Points, in no order, along strands that fork, close into loops and pass close to each other.
Points whose rows are less than 63.1 apart are linked; no others are. Some points are linked to none.
Dup: [ -4   8 -10  -3  15  11 -21   4  10  12  17 -17 -15  -6  -3  -4 -15  -9
  10  -2 -12   1 -11   1  -3 -18   3   4 -11   1  -9  -9  -8  -7  -2  -9
   3   1 -18 -16  -8  -8   6   6   5  -1   1 -13  -1 -14]
zaziz: [  6   1   0  -6   7   8   7  18  10   2   9  14   1  15   7   8 -16  -7
  -2  -3   3 -24 -18 -12  -4 -26  17  -3  -4   3 -24  -4   5 -13  13  10
   5   4 -18  11 -13  -9  10  12  -6   4   3   0  -2 -12]
divi: [ 10  14  13 -10  13  13   8 -11  -7 -22  16   6  -4   0  -3   4 -17   3
  -5  -5  -7  13  15   9   1  16   2   8  -1   3   9   1  -1  32 -12   1
   7  23   2   3 -15  10  -1   4   3   4  -3  -1   4  -2]
lam: [ -1   3 -13  -6   7  -7 -10   0   8  10  -6 -13 -10 -13   4   9  14  11
  16  -4   4  -1  -3  11 -17  -8  -6   3  -6  10   4  -6  -3  -3   4  11
  -2  -3  -1  -9  11   8   8   0  -4  -4  15  -7  -7  -3]
Mome: [  4  -6  -1  -9   1  -2   3   6  17   7 -13   6   7   1   8   5   3   6
  -1   0   2  -9   4  -9   2   1 -12  13  -9   0   0  39 -11 -10   3   1
  -5  -6  10  24   8   4  -2 -12  -7  -9  -3 -13   1 -19]
tif: [  3   0  -1  24   4   7   9   2  -7 -15 -16  11  -7   5   1   8   4  -8
 -11  14   1   1  -4 -11  -8  13  15 -18  -2 -18  -8  -4  25 -11 -13  16
   5  -3  -6   6   1 -20  -5   4  13  18  -3  21  -1  -6]
Mapoz: [ -3 -13  -6   7  -8  14  -5   7  -5  -9  -3   3  -5  -1  -6  -9 -12  -3
 -11   1  -6  15  11  -1  -2  -2  13   5 -17   7   7   5 -18 -23  -3  -5
  -1  23   4   1  -9  -6 -13 -14  15  -7   0  -1  12   9]
pado: [ -7 -13   7   6  -7   4  12   6  -9  -8 -27  16  20  17  -2   2   5  -8
   5   1 -14  -6 -17 -25   6   7   1  -7  11  -8  -7  27   1  -4 -12   2
  -2   1  10  10   8  -9  -6 -14  -6  22  -2  -1   6   4]
nebev: [  3  14  -4  -2  -1   2 -30 -12   7 -14   0   8   3   0 -12   0 -14  -5
  13  -7 -17  -6  -4   4  18   5 -16  -6   2   6 -20  -2  13   3 -13  -6
   8   2  17   5   2  -2  -5   0   5   0  -4 -11   3 -16]
Kikal: [  2 -13  -8   4   0  16  -9   2  -2   1   6  -3 -12 -12  -8  -4 -14  -2
   2   8   1  22  -2   0   1  -5   5   3  -7  -5   9   5 -10   2  -3  -4
 -13  15   0  -2  -5  -4 -17   0  22   0   8 -18   5  -5]
Mege: [  2  20   3   2  -6  12  11   1   1  -8  -5  -4  17  13  14  -7   5   9
 -14  -2  -6   6 -19  -6  -7  -5  -6   6  13  -1   0  19  21   4   9 -24
   8 -16   2   0   0   0  15  -4 -21  27  -9   7 -16   8]
fubo: [  1  23  -2  11  -2 -11   5 -16   0 -19  13  -6  -2   8   1  -6 -11  12
 -24   2  -3  19  19   3   3  13   4  -1  16   4   2  -1  19  13 -23 -17
  16  -9   4 -10   0  -1  -2   2  -1  13   4  18 -11  -3]
Talit: [  3  17   1 -15   9  13 -15  -7   4  -9   7  -3  -4  -6   2  -7  -4  -9
  19 -12 -12   1 -12   8   3 -15 -18   2  -6   9  -9   4  17  15   6  -9
  -2  -4  -5  -3 -18   9  15   4 -13   5 -22  -6 -12   6]
Tigeg: [  8  10   2  -6  -1  10 -12  20   2   1  -6  -1  -3  -4  19   1   3  10
   3   0  -3  -7  -3   1  -7  -3  -4  18  -8   1  -5   4  -5  -6  21  -5
   6   1   1  11 -24  -3  18 -12 -10   0   5   1  -4   8]
Tasud: [ -1  -3   1   7   9   1 -13 -10 -20  -4  -6   0   6 -17  -2  -4  -8  12
 -10   6 -13  10   5  -6   0  16   4  -9 -10  -7   3 -19  -2  13  -9  15
   1   9  -8  -2  -5  -5  -9  -7  11  16  13  13  12  -3]
musus: [  7  -3  -2  -3  16  -5 -15  11  27 -17  15 -15 -25  -1  12   9 -11  -4
   9 -16  -6  -5   9   9  -3  -4  -6  15 -13  13  -6  -9  -9  -6  -1   1
 -11  -9   1 -24   3  -1  13   3   8 -15   7 -15 -18  -6]
vep: [ -5   1   6  13 -11 -13   7  -1 -11   3  14  -7 -16   2   6 -15  -8  -8
  -8  13  15  23  15   1  11  -3  -7 -19  15 -11   2   3   9  15  -6  -6
   2   4  -6 -11   3   9 -16  13  17 -11   6  13   3  20]
veni: [ 10  10   8  -2   1  15   2  -9  -5 -28   5  14  -4  -9 -12   7  -6  -8
  -4  -6  -1   5  19  22   2  17   4  11   0   9   6   9  -5  12 -13  -3
  16  26  18   5 -12  -1  -5  -2  -3   5 -14  -4   8   2]
bube: [-11  -4 -10  11  -7   6 -10  -3 -11   3 -11   7   0  -1   6  -2  15   2
 -19  -3  -8   0  10  -4   3  -5   0 -10  -8 -20   5  16 -17 -10 -11 -23
   1 -12   6   1  -2   9  -5  -6   1  -6 -22  -7   6  16]
nufuz: [ -7   9  -5   6  20   1 -21   2  22   3  24 -19 -29  -3   3  -7 -16 -11
  12  -8  -6  -2   7  13  -2 -10  -7   7  -9   8 -15  -5  -6  -8  -4   1
  -1  -6 -10 -28   3 -10   6   3  12 -19  -4 -15  -7 -14]
kifo: [-12   6  -7   6  -3   4   9  15  -4  -2  -3   6   8  16  -2   0 -11  -5
 -21   5  -7 -13  -2 -18   9   1  14   1   7  -9  -7  15  -8 -25   0 -15
  18   1  -1  12 -20  -8  -2  -2   0   0  -6   8   8   1]
Meru: [ -7 -18  -5   4   6  12  -8  -2   3  18   5 -19 -16 -11  -5  -6  -6   5
  -6  14  11  18   8   2 -11  -2  -7  -2 -10 -12  12   9 -13   7   1   6
 -10   2  -3 -11  -2   7 -21   4  27 -15   3 -13   7 -12]
gidu: [-12  -4   0   3   1  -8  20  13   6   8  -7   6   8  18   5  13  13   2
 -15  -6   1 -23 -10 -17   6   8  18   0   9  -6 -11  18  -8 -25   7 -11
  11 -15  -2  16 -13  -7   6   7  -7  -1   4  -1   2   2]
zeka: [ -8   1 -14  -6  -7  12 -10  -3   0  23   1 -20  -6 -22  -3   0   3  11
   0  14  -4  11   0   0 -15  -1 -12  17  -3  -5  20   7 -17  13   6  -3
   2   1  10  -7  -4   8  -9   0   4  -6  -4 -14   0 -13]
pedat: [  7   7  24  -6   0   2  -6  -1   5  -5   9   7   1  -2   2   1  -7  -5
  18  -3  -4  -2  16  10   8  13 -29   2  -1   4  -2   3   5  36  -1  17
   5   3  13   1  -1  16   3  10  12 -20  -9  -4   6  -7]
rebu: [  7 -14  -1  -4  10 -11  10  10   7   4  -3   9   6  13   7  16  -7 -14
   1  -5   5 -30 -22 -13  -5 -11  16 -18  -3   0 -13  -9  -4 -14  -1   2
  -4   5 -10   8  13 -14   8  12  -8  10  14  -1   1 -13]
zez: [ -1  -5 -19  -7 -14  -8   7 -10  12   7 -12  -3   7   2 -15  -3  -2  12
  -6  -4   1  13  -8   0  -4 -14  11  11   4  16   7   1   3 -20   1  -4
  -5   3   3  -2  13  -2  -8  -6  -7  12   8  -4 -11   2]
gobat: [  3 -27  12 -21  -3 -16  22   0  -4   4  -9   1  14   3   8  13  12  -2
   4 -13  14 -18 -18 -11  -6  -6   3   1  -2  -3   3  -3  -5   2  15  16
 -26   3   5   3   8   9   7  -1 -24   4   6   0  -6   7]
zol: [-18  15   7  10  13  -9  -7  -1   3   1   6 -12 -17  -4  -1 -10  -8   0
 -13  -2   9   4  19 -10  16   9  -3  -2   7  -5 -16 -12   2  -1  -9  -8
  20  -5   1  -5 -12  -2  -9   0  11 -13   8  17   8  -6]
Kemat: [-10 -22   3   1   7 -11  18  -3  18  17  -3   2   6   6  -4   4   9 -10
  -4   1  27 -25   9  -6   6  10   6  -4  -7  -4   0  12 -24 -16   2  16
  -7 -10   1   7  16   0  -5   9   9 -17  -4  -3   7 -28]
gon: [ -2   9  -1   3  -5  18  -2   7   1 -12  -4 -11  -8 -14   5   0   2  -1
  10   6  -3  17  -9  -2  -1  10   1  11  13   8   6   4   7  12  -1 -18
  10   8   5  -1 -17  -2 -14 -15   1  19  17 -10 -13   7]
miku: [  4 -13  13   1 -11 -11  11   5   9   2   9   3  -1  10  -4  -5   2 -15
  -1  13  17  -3  23  10  12  16 -12   6  10   3   7  13 -11  12   7  10
  -7  -4  13  -3   8   8  -9  11  20 -30  -5  -8   3  -7]
fumis: [ -9   6  14   5   4 -11  11  -3  -3  -5  11  -2 -15   8   6 -13 -12  -3
 -16   3  17  10  28  -7  10  12  -1 -13   7  -9  -3  -9   9  11  -9   3
   7   9  -9  -2 -11   9  -8   5  14 -16   2  28  10   7]
guke: [ -4 -10  -2   8  -9 -14   9  -4 -13  -1 -24  13  18  11  -7  -6   3  -1
   1   6  -9   1  -7 -22   9   4   9  -7  14  -3  -2   3   4 -13 -11  14
   0   1   1   4  21 -18  -4  -9  -7  21  -1  10   8   4]
momeg: [ 12   6   4  -2 -14  -4   7   3  -6   8  -4  14   4   7   4 -10   7  14
   7  13   5   7  10  14  -5   3  -5  -2   0   1  16   0   2  15   5  12
   1   8  -2   6   7  11  17  -6 -10  -6 -10  15  12  11]
Falu: [ 11  -9   6   5  -9 -14  -5   8   1  -7  11   0 -16  11  17 -14  -8  -6
   3   4  18  14  15   1  15  -1  -8 -14   9  -3  -4   2  11  -2  -2   0
 -20  -4  -7  -7   9   1   0  14  16 -21   7   1  -7  15]
Nodev: [  3 -18 -10   4 -10  10   5  -2   2  -3 -11  10   5   7  -1   7  12  -5
 -28   2  -8  -4  -3  -2 -10  -9  13  -2 -10 -12   4  13 -11  -7 -12 -24
  -4  -9   9  -2  -6  -8  -5  -2   3   6 -10  -9  -1   1]
suf: [  0   0 -16 -13  -9 -12   2 -10   6  19   9 -14  12   6 -17  -1  -4   6
 -12  -6  12   7 -10   0  -1 -19   5   8   9   4   4 -18   8 -23  14  -5
  -6  -3  -6 -11   7   4  -4  10 -13  -3   0   1 -13  -5]
lok: [  0 -17  -1 -15   2 -17  17  -7   5  17   0   7  18  12  -6   4   8  -3
  -6  -8   8 -25 -15 -11  -6 -11  14  -5  -7   3   7  -6 -14 -18  -4   2
  -3  -4   1  -1  22  -2   9  13 -11   5   2   0   2 -18]
vupe: [ 12 -18   8  -8  -3  11  18   7  15  -7   0  10   5   9   4  10   2  -7
 -14  -9   4  -5  -6  -7  -9 -13  -1   5  -9  -7   4  16  -3   5  -4 -16
 -12  -9  12  -2  -6   4   0   6  -3   6  -4 -15 -13  -8]
Mik: [  7  -2  -7   5   5  -1 -11   3  -9  -7  -7   2  11 -13  -6   6   8   2
  12  -1 -15  -2 -20   3 -18  -9  15  -7  -5   8   2 -13   9   3   2  -1
  -5  -6 -13   6   6 -10   9  -2  -8  23  19   1  -7   2]
Loga: [  5   1  -1  -6  -7   7 -13   3   9   5 -11   7  -1  -9   0  -6  -9   7
   1   4  10   0   5  -3  11   3 -17  12  -5  -4  -7  13   4  -6   8  11
   0   9   8  14  -5  -3 -10  -8   2  -9  -5  -3   1 -12]
Kedit: [ -8 -13 -17  22 -11   1 -10   5 -14   0  -8   3  -3  -1   2 -14   0   1
 -12   9  -8   8   9  -1   6  -4  15  -6  -8  -9   7  15 -23 -25  -8  -6
   2   7   0   1   5  -3  -9 -10   4  -4  -5  -2  17  14]
zove: [ -2   6  -6 -12  -3  18   3 -16 -10   4   8  -4  -2 -15  -7   8  12   3
 -10  -2  -2   7  -5  12 -21 -17  -4   5 -10  -2  13  -3   6  10  14 -15
  -4 -10   1   0 -11  17  -4   2  -9   6 -24  -7 -11  18]
vifar: [-17 -12  -8  17  -3 -14   4  -5   5  31  -6  -8   2  -2 -16 -12   9   4
   5  11  15  -1  -1  -1   1   0  10 -14   5   1   9  17 -11 -13  -7  17
  15  -1  -3   5  19   7 -13   8   4 -11  -1   0  21 -17]
nez: [  5  -4  14   3   0   8  10   5 -13   4  -8  23  21   8   4  -3  11  -1
  -1   6  -5 -19  -4  -9  -1   5  -2 -12 -15 -14   2   4  -6   7  -6  12
   3  -3  -1  15   4  -5  19   5  -8  13 -10  11  13  -6]
ranur: [ -4   5   3   0   3  10 -13  12 -13  -2   1  10   7   6   6  -7  -7  -1
   8  -4 -22  -4  -1  -6  -2  -7  -4  -7 -15   1   3   0 -17   0  -8  -8
   4  10  -6   5  -6   2  12  -9   0  -2   1   3  12   8]
bufun: [ -5 -12  -1  -1   3 -20  22   4  21   9  -6   2  -2  16   2   5   8  -2
  -5  -5  25  -7  11 -11  12  10   5   3  11  -2   1  10  -4 -18   5   2
  -5 -10  -3   4   7   4  -4   6   8 -23   5  -1  -3  -5]
dimem: [ 13  19   1  12   2   8  -5   2  -2 -23   1  12  -1  -1   1  -4   6   6
   9   4  -9  12   4  11  -3   8   1  -6   0   5   0   3  22  11 -16   4
  13   2   3   3   5  -6  10   2   0  14   4   6  -2  -1]
Mugi: [  9  18   1  10   2   9  -6   6 -17 -16   4   5  17   2   2   6   7   2
 -17   5 -15  -8  -8   7  -9  -3   6   0   4  -8   0  -4  18   3   5 -16
  14 -15  -3   1  -7  -3  14  -3 -17  24  -5  10  -4  10]
fomuv: [ -1  -3   1   7   4  -1  -6  14   1   3   5   7   3  12   2  -7 -10  -6
   4   0   0  -7   8  -8   7  -2   2  -7 -10  -1  -2   1 -17 -14  -9  -5
   1   5  -8   8   7  -2   6   2   8 -13   6  -2  10 -10]
vof: [ -5   5  -3   5   4  10   5  18  -3   4   9  10   1  14  -4  -4 -23 -10
  -3   6   4 -11  -5 -11   9 -10   9  -7  -5  -4 -12   0   1 -23   3   5
  13  14 -18  15 -11  -9   3   6   2  -2  -2  11  12 -10]
fofo: [-11   4   4   3   4  15 -14  16   3   2  -7  -5 -11  -8  21   8 -13  -3
  28  -5   0  -5 -13 -12  10  -2 -10  -2  -2 -11 -29  -4   7   1  10   7
 -15   2 -11   9 -15  -9  -3 -14   2   7  15  -2  -8   1]
bam: [ 12   5   1  13  10  12 -11   5   1 -26  -4   6  -4 -12  -3   4   4  -1
  17  -2 -14  11  -8  11 -14  10  15  -6  -9   9  -4 -17  15   5  -8   3
   2   4  -4   7   2 -17   1  -3   9  15  17   3  -4  -2]
vov: [ -2  -2 -13  -2   6 -10  -1   5   2  16 -10 -12   2  -8  10   6   7  16
  10  -2  -5 -10 -19  -9 -15  -9   8  -4  -8   8   2  -7  -5 -10  -2   9
  -2  -4 -16   0  12  -1   9  -6 -10  14  29   5  -3  -9]
Fuge: [ 17  -8   5  -1 -12  -8 -17   3   8  -7   8  -2 -15   0  14 -12 -13  -2
   7   6  12   9  15   8  18   0 -22   2  -1   1 -16  17  15   7   6  14
 -22  -4   5  -1   2   3  -7   7  19 -26   5  -5  -4  -4]
Lin: [  0  22   1  14  12   9  -6  -5 -11 -28  -6   6  -7   0   7   6  -1  -1
   3   0  -7   5   5  -3  -2  13  -1 -16   9  -6 -18   2  32  -5 -17   8
  12   1   0   6  -1  -9  -5  -7   6  15  -2  15  -3   3]
felo: [ -1  -3   4 -16   3 -23  -4   5   0  18   2  -9   7  12  13   5  12   3
   6  -6   5 -17   2 -10  -2   3 -19   0  10  -6   5 -15  -4   5  12   8
 -19 -11  -1 -13  13  13  19   7 -11 -20   3  -1  -7   3]
teg: [ -3  16  14  -8   4  -4  -4  -1   3  -2  10 -12 -18   5  15 -17 -17  -6
  16  -3   0   5  11   1  21   5 -22   0   9   4 -24   2  13  10  -1  -2
   1  13   0  -7 -13  -5  -3 -16  15 -25  -1   8   5   4]
Paze: [  0 -23  -9   4  -8 -21 -12  -4   5   1 -12   0   4  -3  -5  -2   3  -1
  -3  -3   8   1  13   4  11  -3   0   3   5   4   3  19 -24 -23   1   9
 -12   2  13  -7  21  -5 -13  -5   5 -17   4 -17   3   1]
bala: [ -1   1   2   8   4 -15   2   3   9  -4  -5   9  -5   5   0  17   1 -12
  18 -11  17  -3  -5   3  10   5   2 -15  20   1 -15   1  12 -13   4   3
  -4  -5   0   9  18  -7  -5  13   1  -5   9 -15  -7  12]
konop: [ -1  16  -1  14  -2  -2   8  -2 -24   1   7   3  25   0   0   3   6  15
 -15  12  -9  -9   1   6  -6   4   7   0   5  -4  11  -8   4   7   6   1
  17 -10  -7   8   1   5  19  -7 -22  18  -9  25   2  10]
migek: [ -2   9  -3   0  -1   7 -11   2 -22  -6   2  12   7  -3  -8   2   0  -3
  -4   0 -12  -4   4  13  -4  -9   3  -2  -9   5   9  -6 -14  -6   4  -6
  11  11   5   6 -10   7   7  -4  -8   2 -16   0  11  23]
mosib: [ -5 -20  -2   9  -3 -20  -7  -3  12  20  -4 -10   3   1 -15 -15  -3   2
   0   8  11   6  11   5   1   1   5  -2   3  11  10   8 -19 -17  -1  10
   4   5   3  -9  20  -1 -12   4  17 -18  11  -5  11 -14]
gid: [  2  -7  12  -7  -7 -12  -5   4 -12  13   1  -6  20  -1   1   4  10  -5
   6  -3   0  -4  -6 -12   5   4 -15   3  12  -4   7 -21  -4  23   8   3
 -20  -8   3 -11   6  10   4   5  -8  -6  12  -4  -7  10]
kife: [  2  -3   4  -7   7   1  14 -11  -7  12   6  -2   4  -3 -12  -2  -1   7
   4   7   8  11  -5   2  -3   4   7  -7   6  -1  14 -25  10  20  11   8
  -6   3 -21   0   3   4  -7   6   9   5   9   8   4   3]
Fisur: [  7  24  14  -7   7  12  -1  -6   7  -4  13   3  -5  -3   3  -3  -7   3
   2  -3  -3   3  16   8   4  11 -19   5  -5   0   4   3   5  29 -12  -2
  21   1   2   0 -11  12   4   3  -1  -5 -17   1   4 -11]
Komi: [  3   0  14   7   5   9   8   1   0 -15  10  17 -12  -5 -10   2  -1 -14
   4  -2  12  -1  21  23   4  18   9   1  -7   7   7  -9 -15   2  -4   6
  16  21   7   7  -6  -6  -5   6  16 -12  -7   1  17   5]
teb: [ -4   7  -9   4  -8 -10  13   2  -1   2  -7   9  16  16 -12  -5  -4   7
  -5   1 -10   7  -7  -7  -3  -4  13  -3   6  11   7  -5   3 -17  -8  -6
   4  -1  -4   1  14  -9   7  -4  -4  14   9  13  -3   0]
zon: [ 10   4  -6   0   8   5   6  -7 -20 -20  13   9   7   1 -18   3 -14  -6
 -15   8  -8  14   0  15  -1   3  24   0   4  -1  12 -14  -1   8  -5  -6
   4  16  -5  -3  -5  -9   1   5   1  21  -1   7   7   5]
mor: [  3 -11  -6 -20  -4  -1  13   2  19   5  -5  -6   2  -1   6   7  -1   2
  -7  -6   5  -5  -3 -11  -9 -17 -11  10  -9   1   9  22  -5  -5   0  -5
 -11  -5  11   4   7  14  -5   0  -7  -6  -6 -13 -13 -16]
Bako: [-13  19   2  20   8 -11   5   1  -1  -5  -2 -11 -13  -3  12 -12   5  12
 -22   8   8  14  17  -8   8  15  11   2  12  -9  -3  -6  10   1 -11 -12
  21 -18   0  -7 -11  -7   2  -2   0   4   8  30  -3  -1]
miba: [ 16  -2   3  -3   8   2  -7   4   7 -12   1  15   5   8 -13  10   9  -7
 -13  -7  -8 -18  -1  11 -10  -3  14   4 -10   3  -6 -23   3  -6   2 -13
   3 -11   1  -1  -5 -16  12   8   1  10   0  -3  -3  -5]
nofof: [  0 -12  -7 -23   6 -12  -3   8   8  14  12 -14   1   7   9   5  -4  -2
   0  -5  12 -20  -3  -6  -4 -12 -14   5  -2  -7  -3 -21   2  -5  23  18
 -21   5 -10 -17   5  11  14  11 -11 -20  -7   2  -7 -12]
bif: [  3  16  -2  -9   3  12  -3   1 -10  -2   9  -3  -2 -12  -4  10  11  -2
  13  -5   3  -4 -13  15 -11 -22  -4   2   1   6  -2  -7  19   5  20  -2
  -2  -3  -8   5 -12  12   8   2 -19   4 -13  -2 -12  19]
ketuf: [ -1 -22 -13 -10  -5  12  11 -20  -8   9  -1  -7  -3 -16 -13   8  14   9
 -17  -1   2  15  -9  10 -22 -13  15  10 -13  -7  20  -4 -14  -1  11  -7
 -19  -2   5  -6  -6   9 -12   3   0   6 -11 -11  -5   9]
duz: [-13   5   4  10   4  13 -13  16   0  -1   4 -11 -15  -9  21   2 -11 -12
  37   0  -8   5  -9  -6   2   1  -7  -7  -1   0 -16   0 -12  14  -5  -3
  -5  10  -7   5  -3  -7  -4 -14  12  -6  21 -10   4   1]
Reni: [ -5  -2   7   0 -11   5   7  -1  -4 -12 -18   6  21   6  -9  -5   5  -6
   5  -8 -16   3 -17 -13   3   4  -7   3   9   8  11  20  -4  12  -5 -16
   1   4  18   2   0   7  -5 -13 -14  22  -3 -12   2  10]
tul: [ -2  13  12  -5 -10  -3   9  -9   6 -11 -14   1  18  10  -2  -9  -7   9
  -3  -9 -12  12   1  -9   8  21 -14   9  14  18   9  12  11  13 -14  -8
  10  -1  18   2   3   7  -6 -13  -4  12   5   2  -8   5]
Mizut: [ -5   1 -18  10 -18   0   8 -10 -21  10   0  -4  18  -8   0  -2   3  26
 -17  14  -5  11 -14   5  -7 -11   7   9   4   0   4 -10   8  -5  18   3
   1  -8  -7   8   7   2   0 -16 -22  21  -9  20  -9  15]
feli: [-10   7 -13  25   2  -3   5   4  -8  -3 -11  -6  -5  -2   4   0  14   7
 -14  13   0   8  -5 -11  -5  11  20 -15   9 -11  -1  -8  13 -12 -10  -5
  12 -20 -10   0   2 -13  -3   1   3  16  11  20  -4   3]
lep: [ 12   1   2   1   7  -1 -16  11  25 -18   8   2 -10   6   0  18   1  -6
  -3 -18 -12 -18   4   9  -1   0   2  13  -5   5 -10  -8  -6 -12  -3 -14
  -4 -19  12  -9   0  -4  13   6  -1  -3   4 -22 -15  -1]
guf: [ -3   8  -2   7   4  -3  -5  -6 -28 -14   6   4   5 -10 -13   9  -7 -14
  -7  -3  -6   0  12  15   2   8  16  -4  10   4  11 -15 -15   0  -7  -7
  15  19  -1   0  -6   1 -10  -3  -7   5  -1   1  14  25]
Fanuf: [  4  -2  -4  -4   2 -16  -1 -15  -3  17   4   4  14   5 -15  -5  14   3
  -1  -4  16  -9  -5   2  -1  -7   7 -11   0   2   6 -20   8 -15   5   9
  -5  -5  -8  -2  23   1   8  17 -10   2  -7   5   0  -6]
Num: [ -7  20   7 -12  13  11 -20  -7   7 -16  -4   6   2  -3  -6   3  -5  -6
  25 -20 -22  -9  -9   3   6  -2 -17  -8  -3  10 -22  -6  17   3  -4   1
   3  -2   3   8  -8   6   5  -3   1   2  -9  -4  -7  -1]
fazit: [ 10   3  -5   0   2   1 -21  -3   1 -21  -9  16   7  12 -18   9   0  -9
  -4  -2 -16 -15  -7   9   3   0  -3  -5  -8  -4 -14  -5   9  -5 -14 -10
   8   1  13   5  -1 -18  -2  -2   2   9  -7  -1   8  -8]
gida: [ 10   6  17  -3  -2 -13  -4  -4   2  -4  23 -13 -29   7  18 -25 -13  -9
  11   4   3   5  20  15  16   4 -26  -4   4   3 -25  19  18  14   0  11
  -2   0   5  -3  -3   1   0   2  24 -34  -4  12  11  -3]
foded: [ -5  20   7   5   0  11   5  10   1   4   6 -21 -15  -4  16  -3   5  -8
  17   3   4  11  -3   6   1   4  -9  12  17   5   2   4   2  16   3 -20
  12   0   0 -16 -15  -2  -1 -10   1  -1   9  -8  -8  12]
boto: [ -4   1  13   6   8  13  -6   5   5  -9  20 -10 -15  -1  13  -8 -17 -11
  19  -5  -8  10   7  -4   9   7  -9  -5  -8   6 -14  -8  -7  13  -7   2
  -3  14  -5  -1  -5  -4  -7  -8  27 -22  12  -2   6  -1]
navun: [ -3   0   6  -8  18   6  29 -14  -8   7   3   4   7  -3 -20   7  -1   3
  -5   4   3  -6  -9  -2  -5  18  18  -3  -1   3  10 -23   3   7   1  10
   8   1 -18   8  -4  -8  -6  10   9  18   7  10   8  -8]
lato: [  5 -12  -7  -9  -3 -11 -19 -15   7   4 -15  -5  -7 -15  -8  -7  11  16
  18  -5   1   8   5  15 -18  -8 -11  -8  -7  15   6  -4   4   6   5  27
 -17   8   5  -9  17  13   0  -5   5 -10   2   0   8   2]
rubu: [ -8  -1  -8  -3  -3  20  -7  -4   3 -14  -7   1  -8 -13  -8   0 -11  -6
   4   4 -10  13 -13  -9   5   3  -3   1   3   0  -2   8   8   8  -8 -16
  -4  12  10   5 -13   0 -21 -12  12  19   3 -16  -5  -7]
zemal: [-12 -24  -3  -1  -9  -6  20 -11   4  27 -12  -1   3  -4  -9   0  23  -1
   4   5  18 -16   0   0   0   6  10   0  -4   0   8  13 -23 -12  -1  22
   4  -1   2   1  16   0  -7   6  -5 -11 -12  -3  14 -13]
geso: [ -4 -23  10 -16  -9  -4  16 -18 -18  10  -3  -3  15 -12  -2  11  22   7
  -3  -6   4 -14 -19   0 -17 -10   8   1 -11   2   8 -10  -6   0  16  11
 -20  -8   2   5   3   9   0  -3 -24   5  -7   3  -5  12]
Mepi: [-11   6   8   3   7 -12  18  20  16   7   3  -2  -2  24   8   4  -1  -4
   2  -8  10 -10  -1 -20  14   8   4   6  17  -3 -10   7  -2 -18   3 -15
   8 -16  -9   7  -5  -5   8   2  -2  -9  13  -1  -5   1]
Totom: [-10  17  -8  -1   3  12  -2  -4   9  17   4 -21 -18 -13   7  -3   7  -2
  12  10  -2   7  -1   5 -12  -4 -10  13   2   4  10  14  -7  12  -4 -20
  12  -9   5 -17  -4   3   0  -3   2  -1  -4 -18 -10  -7]
dufi: [  1  28  10  -1   4  -3  12 -14  12  -3  13  -7  -5   7   4 -10 -11  11
 -20  -4   4  12  21   5   6   8 -13   6   2  -1   4   2  16  20 -16 -17
  20 -16  -2  -8  -7   6   8   5  -7   0 -17  15  -7  -1]
Fisu: [  6 -18 -15   0  -7 -14 -15  -3   0  -4  -8  -2   1  -9  -1   7  14   2
  -8  -6   2   3   8   8   3  -9  -4   4  -1  -4  10   9 -16 -11  -4  -2
 -20  -7  23 -16  19   5  -1   5  -5  -7  -4 -21 -11   7]
bet: [  7 -17  -9   8 -25   3  12  -5 -20   7 -11   3   8 -10   1  -1  15  15
 -16  12   9   4  -1   9   0  -3  16  14  -3  -8   9  -6  -3  -9  21  12
  -6   1   0   7  -5  -5  -2  -8 -19  14 -12  13  -1  19]
dunu: [ 10  12  13  -6  -2  -4  -7   8  -3   6   6   8   0   5   8  -3   9   1
  24   8   4  -5   8  14   3   6 -20  -6   6  -3   5  -1   7  23   9  15
   1   5  -3   3   2  15  21   7  -4 -20  -5   3  11   7]
zav: [ -1 -20  -3 -17  -4   5  23 -16  -4   9  -1  -5  -3 -19   1  24  26   4
  -6  -9   7  -8 -20   7 -26 -12  14   6 -13   1   9   3  -8  -3   9   7
  -7  -4  11  -1  -5   9 -12   6 -15   6  -5 -13  -9  -2]
Pume: [  2   2  -6 -18   9   1 -15   3  11  19  15 -14   4  -1  -3  -2  -4  -1
  -1  -6 -11  -6  -2  -4  -1 -10  -7  18  -7  -1  -2 -25  -6   3  15   4
  -6  -5 -15 -19 -10   2  17  10  -7  -9  -4  -2  -8 -11]
duvov: [  1 -12  11  -9 -10 -11  11  -8 -13   8  -1  -3  18  -1  -9  -4  -3   0
  -1   3   3  17  -8 -15   9   9  -3   3  14  -4  10 -19   1  26   4   3
 -19   4   1  -6   2   5 -11   0   4   8  13   0  -2   9]
Gal: [  9 -15  -3   2 -18 -12   3   1 -11   9 -19   9  -6   0   6  -4  21  18
   5  11   6   2   8  13  -8   0   3   1   3  -1  13  -2  -3   1  17  19
 -12   5  -2   5  10   7  11 -12 -16   0  -8   6  17  22]
mar: [ -4   6  -2  -5  -1  18 -10   3  18  -1  -5  -1 -11 -12   1   2 -16   0
  16   0   5   4  -7  -7  10  -2 -14   5  -1   0 -22   1  17   3   8   9
  -5   7  -1   8 -13  -2 -15  -7   7   4   3  -7 -10 -15]

A fork is a point with three links, a tip a point with one. Leave the first point through the second and follow the links. Name the first fork or tip that comes.
gidu / Mepi | Fisu
miba / lep | navun
navun / kife | gobat
Bako / feli | lato
Loga / Mome | Kikal
Reni / pado | vof
duz / boto | Bako

How many points has the smallest loop of links through each point below? Write none if it is on no loop.
foded | 7
mar | 11
zav | none

A piece is two or more points that can be reached from each other along the links. Count, over all rows, the pieces, the separate loops (a circle has one, a figure eight two, a Y none), the forks (points with three links) and the tips (points with one).
pieces | 3
loops | 2
forks | 6
tips | 8

Name the points in between on the shortest way along the links from the first point to the second, in order.
zol / mar | fumis vep Falu Fuge gida teg boto duz fofo
ketuf / felo | zove bif Talit Num nebev fazit miba lep musus nufuz Dup Pume nofof
mosib / migek | vifar zemal Kemat bufun Mepi gidu kifo vof fomuv ranur
bet / Mapoz | Gal momeg dunu pedat Fisur dufi fubo Bako zol fumis vep Falu Fuge gida teg boto duz fofo mar rubu Kikal
